Points, in no order, along strands that fork and pass close to each other.
Two points are linked if the straight distance between their rows is under 8.36. Some points are linked to none.
bam: [-0.74  1.48 -1.17  1.51 -0.09 -1.88 -0.66  0.49  2.46 -1.70 -2.95  2.16
  0.84 -0.59  1.86  1.74  0.25  4.25 -0.40  0.01]
mur: [ 0.44  1.38 -0.98 -2.56 -2.86 -0.06 -1.05 -3.60  0.53 -2.74  1.47  0.53
 -5.00 -1.34  1.43 -1.39 -4.36 -1.69  1.34  3.28]
Novat: [ 0.05 -5.96  1.86 -1.32 -1.86  3.21  3.16  2.85 -1.36  0.39  4.35 -4.16
 -0.73 -0.33 -5.38  0.56  0.02 -5.18  3.13 -3.44]
Zeve: [ 0.89 -1.67 -0.01 -1.91 -1.83  2.89  2.78 -1.00 -0.01 -3.08 -0.43 -0.91
 -2.37  0.27 -3.31  3.10 -2.35 -1.96  2.15 -0.46]
divav: [-3.10  1.58 -1.90  2.23 -3.33 -4.07 -1.41  0.48  0.42 -3.21 -0.73  5.19
 -0.26 -4.01  0.37 -3.78  2.08  6.25  0.73 -0.02]
Sare: [ 1.61  2.30 -0.72  1.56 -0.26 -2.05 -0.93 -0.46 -0.17 -2.63 -0.54  3.16
  1.21 -1.99 -0.78 -3.95  4.57  2.18 -1.70 -1.38]
zitav: [-1.89  1.59 -3.08  1.59 -1.82 -4.22 -3.88 -0.42  0.03 -0.97  0.09  3.73
 -1.05 -5.32  2.18 -6.36  3.96  4.87  1.57  2.28]
vud: [ 2.54  3.53  0.20  1.36  0.33 -1.15 -1.31 -3.99 -2.24  3.74  2.61 -1.88
  1.82  3.60 -0.51 -2.34  1.13 -0.36 -1.25  1.01]
rofu: [-1.07 -3.29  3.38 -1.33  0.96  3.90 -0.07  0.07  0.81  0.80 -1.31 -1.27
  0.40  2.74 -6.77  4.59 -1.98 -0.98 -0.89 -1.63]
bomap: [ 0.83 -2.32  0.75 -1.87  0.53 -0.88  4.30 -2.73 -1.88  0.99 -0.15 -2.44
  2.86 -1.93  0.33  4.35 -1.15  0.61  2.28  0.35]
Tave: [ 1.34 -3.14  1.33  0.02  1.32  1.44  5.55  3.00 -2.46 -0.80 -0.84 -2.56
  0.17 -2.52  0.69  2.31 -0.02 -3.33 -0.40 -0.77]
pid: [ 0.58 -3.16  4.94 -1.45  4.25  1.47  2.57  3.38 -2.57  0.59 -1.67  0.64
  5.50  0.14 -4.65  1.57  3.85  0.61  1.95  3.06]
Milol: [ 2.43 -1.09  3.26 -0.97  0.20  3.97  0.49  0.44 -2.80  0.24  0.66 -1.59
  2.61  2.65 -2.58  2.87  1.55  0.41  1.40 -3.48]
rora: [ 3.50  1.94  2.74 -0.41 -2.38 -0.65 -0.88 -5.46 -1.92  0.76  1.56 -0.73
  1.16 -0.49  0.40  1.01  2.15  2.77  0.99 -0.86]
mag: [ 0.82 -4.78  2.61 -0.92  1.08  3.88  2.97  2.85  0.08  0.57 -0.62 -1.56
 -1.36  1.27 -7.58  4.87 -1.80 -1.15  1.47  1.31]
zatan: [-3.81 -1.33 -3.33  1.41  0.36  0.51  1.40  3.84  3.28  0.50  0.05 -0.63
 -5.00  0.60 -0.67  0.43 -4.63 -3.29 -0.51 -1.12]
Zaba: [ 0.50  0.83 -1.44 -1.33 -2.18  0.40 -1.78 -3.41  0.82 -1.64  0.03  1.65
 -4.19 -0.03  0.53  2.76 -2.10  1.20 -1.21  0.05]
Sevi: [-1.86 -3.56  0.97 -4.40  1.77  2.28 -0.49  1.45  0.00 -2.38 -1.74  1.15
  0.40 -0.32  1.19  3.71 -0.09 -2.62 -1.82  0.07]
tonu: [-1.45  2.32 -2.00  2.11  0.88 -3.38  2.10  0.55  3.32 -0.68 -2.45  1.58
  2.96 -1.10  1.30 -2.19 -0.69  3.76  0.72 -0.29]
pago: [-0.85 -3.12  4.64 -1.70  3.16  0.19  3.07  2.79 -0.26  0.64 -2.25 -1.09
  3.40 -1.11 -2.11  3.33  0.95  0.15 -0.32  1.90]
Seb: [ 1.13 -1.57  3.91 -1.38  2.27  2.10  0.93  2.26 -2.06 -1.73 -2.15  1.90
  6.04  0.58 -5.11 -1.99  5.07  1.81  1.78  0.09]
vom: [-3.28  2.12 -1.66  0.46  0.59 -4.39 -2.17 -0.38 -1.01  1.44  1.09  3.04
  2.62  0.40  4.09 -2.99  0.57  1.37 -1.09  3.11]
zoni: [ 0.77  0.03 -0.64  2.44  3.32 -0.08  0.29 -1.62 -0.36  3.30  0.51 -2.44
  4.50  2.64 -1.90 -0.18  0.92 -2.13 -0.27 -3.49]
fivo: [ 1.38  3.34  0.59  0.21  0.56  1.23 -2.85  0.28  2.18  1.84 -0.47 -1.48
 -1.77  2.95  3.02 -4.23 -0.02 -0.83 -2.15  0.81]
zovat: [ 1.38 -2.73 -1.09 -0.01 -0.19  0.20  5.42 -0.39 -3.30  1.30  1.47 -3.50
  0.95 -1.23 -0.89  2.90 -1.49 -2.78  2.54 -0.69]
Pon: [-0.51 -5.52  1.38 -0.83  0.14  2.25  2.23  2.22  1.85 -0.32  1.78 -3.46
 -1.66 -1.63 -3.49 -0.50 -1.01 -6.08  0.40 -3.45]
lub: [-1.63  2.95 -0.14  3.60 -2.40 -2.16 -1.73  2.32  0.44 -1.82 -0.83  4.47
 -1.38  0.31  1.54  1.38  0.37  4.68 -2.51 -0.58]
zapo: [ 2.38 -0.86  3.69 -2.58 -1.70  5.39  1.83  2.73 -3.84 -0.16  1.83 -1.84
  0.48  2.30 -3.23  4.10  0.47  0.10  3.58 -1.05]
pur: [ 2.75  1.80 -0.10  2.64  1.05  0.41 -1.81 -0.39  0.04 -1.18 -1.29  0.88
  1.72  2.09 -2.12 -1.33  2.34  1.11 -2.87 -3.78]
bos: [ 2.00  1.85 -3.13  2.60  1.69  0.60 -1.82  1.10 -0.61 -1.07 -1.56  1.65
 -1.31  3.04 -0.15  1.44 -1.44  0.42 -3.31 -1.83]
volit: [ 0.13  0.89 -1.97 -2.25 -1.51  1.24 -0.33 -4.01  1.24 -0.47  2.03 -0.38
 -3.34  1.02 -1.16 -3.13 -2.42 -4.93  1.55  3.31]
vati: [-1.54  1.76 -1.26  0.68 -2.09  0.75 -6.36  2.21  0.29  1.44  0.90  1.89
 -4.14  0.88  5.78 -2.18  0.21  1.63 -1.40  3.01]
sem: [ 0.54  1.26  0.46 -0.02 -1.19 -0.99 -1.33 -3.03  2.12 -1.02 -1.68  1.50
  0.41  0.53 -0.58  3.93 -0.59  3.83 -1.98 -0.83]
kun: [ 2.07  0.60  2.21 -0.69  0.40 -0.15 -0.16  1.16 -0.81 -4.12 -2.00  2.60
  2.56 -2.07  1.38 -1.98  4.90  1.29 -1.79 -0.59]
Govus: [-3.42 -0.10 -1.06 -1.93  0.51 -0.73 -5.05 -1.25  0.30  0.50  0.63  2.86
 -0.63  1.67  3.75  0.43  0.71 -0.60 -2.72 -0.73]
feze: [ 3.74  2.21  1.58 -1.27 -1.63  0.85 -0.71 -5.20 -1.87  2.80  2.92 -2.07
 -0.99  2.57  0.90 -0.10 -0.25 -0.13  1.16 -0.14]
mumas: [-1.66 -3.20  4.07 -4.05  1.33  1.40  2.24  2.26 -0.76 -1.41 -2.52  0.79
  0.84 -1.64  0.20  4.22 -0.68 -0.24 -1.15  2.53]
memi: [ 1.80  3.27 -1.53  0.06 -0.24  0.52 -0.76  1.23 -0.96  1.10  0.91 -1.20
 -3.24  1.10  3.62 -3.28 -2.52 -1.66 -1.04  3.67]
bavak: [ 0.35 -3.01 -0.64 -1.04 -1.70  4.31  1.29  1.48 -1.66  0.50  4.79 -3.53
 -0.36  1.18 -6.45  1.98 -1.07 -3.32  5.28 -3.90]
fut: [ 2.58  4.86 -1.42  3.52 -1.56 -2.15 -4.65 -1.87  1.53  1.10  0.58  0.06
 -2.58 -1.99  0.75 -3.10  3.32  3.61 -1.81  2.84]
lut: [-3.77  0.09 -2.12 -0.70  2.16 -1.69  0.33  0.83  0.84  4.06  0.99 -2.09
 -0.55  1.09  2.81 -0.60 -3.24 -2.66 -1.07  2.29]
galol: [-0.04  3.41 -0.30  1.24 -0.09 -3.52 -1.54 -1.34 -2.19  0.38  1.37  2.55
  1.32 -0.91  1.31 -5.30  3.26  0.87 -2.58  1.10]
Dide: [-3.42 -0.03 -1.00 -1.05 -2.03 -3.05 -0.77  0.52  0.33 -3.25 -1.90  6.67
  1.65 -2.85 -0.99 -1.50  2.99  5.73 -0.73  0.47]
bisu: [ 1.07 -2.21 -4.06  0.26  0.13 -0.90  4.19 -1.76 -0.63  1.95  2.79 -3.85
 -2.26 -1.29 -1.65 -0.09 -3.53 -4.68  2.32  1.02]
sipot: [-1.57 -0.67  0.19 -2.41  1.57  0.82 -1.63  0.08  0.86 -0.81 -1.29  0.81
  0.14  0.39  3.15  0.08  0.00 -2.22 -2.35 -1.30]
sep: [-1.95  2.57  1.69  3.06  0.90 -1.10  1.60  1.94  3.14  2.55 -1.25 -1.72
  0.89  2.03  0.17 -1.41 -1.83 -0.09 -2.42 -3.18]
nez: [-0.68  2.52 -0.66  1.99  1.46 -4.18  4.03  0.61 -0.08  1.58 -1.02 -1.77
  2.01 -1.68  3.28 -1.71 -2.06  0.54  0.97  1.40]
nito: [-0.40 -0.61 -0.38  2.61  3.17 -0.61  1.36  0.28  2.01  2.36 -1.12 -3.00
  1.60  1.44 -2.75  0.45 -1.19 -1.71 -1.91 -3.69]
Kufef: [-5.10 -0.84 -1.96  1.32 -1.14 -1.96 -2.35  1.70 -0.48  1.92  0.20  2.34
  0.68  1.30  7.22 -1.23 -0.88  2.71  1.92  2.87]
nufe: [ 2.78  0.58 -0.80  0.93  1.82  0.76  3.52  2.46 -2.54 -2.25 -2.06 -0.80
  1.29 -0.46  1.72  0.79  0.19 -1.24 -0.60 -0.74]
Sodu: [-1.68  0.33 -2.64 -2.18  0.56 -1.87  0.36 -2.28  1.73  2.38  0.68 -2.31
 -1.56 -0.88  4.10 -0.31 -4.38 -1.09  1.74  3.83]
Liv: [ 1.26 -1.56  0.64 -2.24  1.90  2.18 -0.41 -0.93 -0.33  0.23 -0.36 -1.80
  1.59  1.34  2.83 -1.20  0.78 -4.78 -0.64 -2.50]
timep: [-1.21 -3.85 -2.98  1.11 -1.21 -0.91  3.82 -1.43  2.63 -1.41  2.88 -2.83
 -2.02 -2.97 -5.45 -0.05 -1.41 -5.35  3.55  0.12]
vor: [-1.04 -0.18 -1.57 -1.49  0.04 -2.14  2.39 -4.18  0.24  1.48  0.13 -0.89
  0.57 -0.94  1.58  3.18 -3.52  0.09  0.89  0.62]
Kol: [-2.57 -0.24 -3.16 -0.29 -0.49  2.35 -0.79  2.87  3.48 -0.51 -0.66 -0.12
 -4.80  1.10  2.94 -1.56 -3.88 -2.95  1.28  0.41]
Ven: [ 2.03  0.07  3.22 -1.13 -0.17  1.40 -0.93  0.01 -2.76 -1.12 -0.59  0.57
  5.92  1.61 -3.46  0.96  4.65  2.30  0.76 -1.93]
Fuve: [-2.41 -3.33 -0.84  0.04  0.16  0.72  2.98  1.57  3.13  0.88  0.94 -2.23
 -3.43 -0.63 -1.58  0.28 -3.32 -4.55 -0.72 -2.30]
roz: [ 0.18  3.16 -2.84  1.95 -0.80 -4.78 -4.56 -3.57  1.43  0.40  0.65  2.81
 -0.35 -3.19  1.69 -1.94  2.36  5.26 -0.29  2.52]
far: [ 2.18 -3.40  3.56 -3.17 -1.17  6.25  1.86  3.13 -0.64  0.03  0.64 -1.85
 -0.93  1.74 -6.14  3.78 -0.07 -0.41  5.59  0.24]
Detob: [ 1.41  2.46  0.65  2.52  0.91 -0.77 -0.64 -2.57 -1.26  1.59  0.70  0.05
  3.89  3.38 -3.10 -2.41  1.79  0.53 -1.21 -3.10]
romo: [-4.32  0.14 -1.45  0.66 -1.68  0.38 -0.98  2.79  2.50  1.19 -0.37  0.45
 -2.28  1.04  6.00 -0.29 -3.30  0.98  2.50  1.38]
Pigog: [ 2.18  2.23 -0.84  1.53  1.27 -1.72  2.07  1.68 -1.25 -0.38 -1.51 -1.02
 -0.71 -0.73  5.12 -1.51 -1.44 -0.59  0.03  1.19]
Loseb: [-1.94 -0.82  0.53 -0.34  2.39 -1.58  1.09  1.66  0.30 -1.87 -2.68  3.78
  4.69  0.38 -3.45  1.59  1.24  2.86 -2.25  0.03]
Tesup: [ 1.75 -0.40 -1.17 -2.26  0.07  2.98 -1.38 -2.86  1.00  0.86  1.30 -2.13
 -1.81  2.23  0.06 -2.76 -1.11 -5.40  0.43  0.02]
mola: [-0.87 -2.19  0.97 -0.09  2.13  1.38  0.34  0.72  3.35  0.68 -2.30 -1.20
  0.76  1.55 -3.06  3.94 -2.22  0.04 -1.45 -2.71]
Risi: [-2.76  2.07 -0.90  3.49 -2.69 -1.38 -4.87  2.76  0.07  0.11  0.94  4.22
 -2.25  0.07  4.33 -2.64  2.78  3.67 -0.78  1.55]
gatu: [ 3.80  3.45  0.73  0.85 -1.09  0.92 -4.82 -1.95  0.65  0.52  0.98 -0.87
 -3.92 -0.13  2.17 -2.45  2.94  0.55 -2.50  0.59]
refa: [ 3.27  1.94  1.64  0.47 -2.14 -2.34 -1.57 -4.43 -2.33 -1.39  0.50  0.89
  0.34 -4.19  1.37  0.49  3.55  4.34 -0.26  0.45]
bilup: [ 2.13  1.84  0.57  1.51 -1.84 -2.03 -3.15 -0.56 -2.02 -3.57 -0.63  2.64
 -2.59 -4.76  3.92  0.82  2.11  3.57 -1.66  1.16]

Follow the links from the first point to the second, and from the first to the third. Name the last point that the two ways share.
fut, Sodu, vati: Pigog
Risi, Tesup, lut: bam
vati, mag, zitav: bam
Sodu, fivo, lub: Pigog
refa, Fuve, Milol: Detob
Seb, refa, Pon: Detob

A fork is a point with three links, a tip a point with one. Leave the first point through the second and follow the links. Name the first fork or tip that comes.
nito, mola: sipot
zitav, roz: Pigog
Pon, Fuve: Sare
pid, Seb: nito
romo, Kol: bavak
memi, fivo: Dide
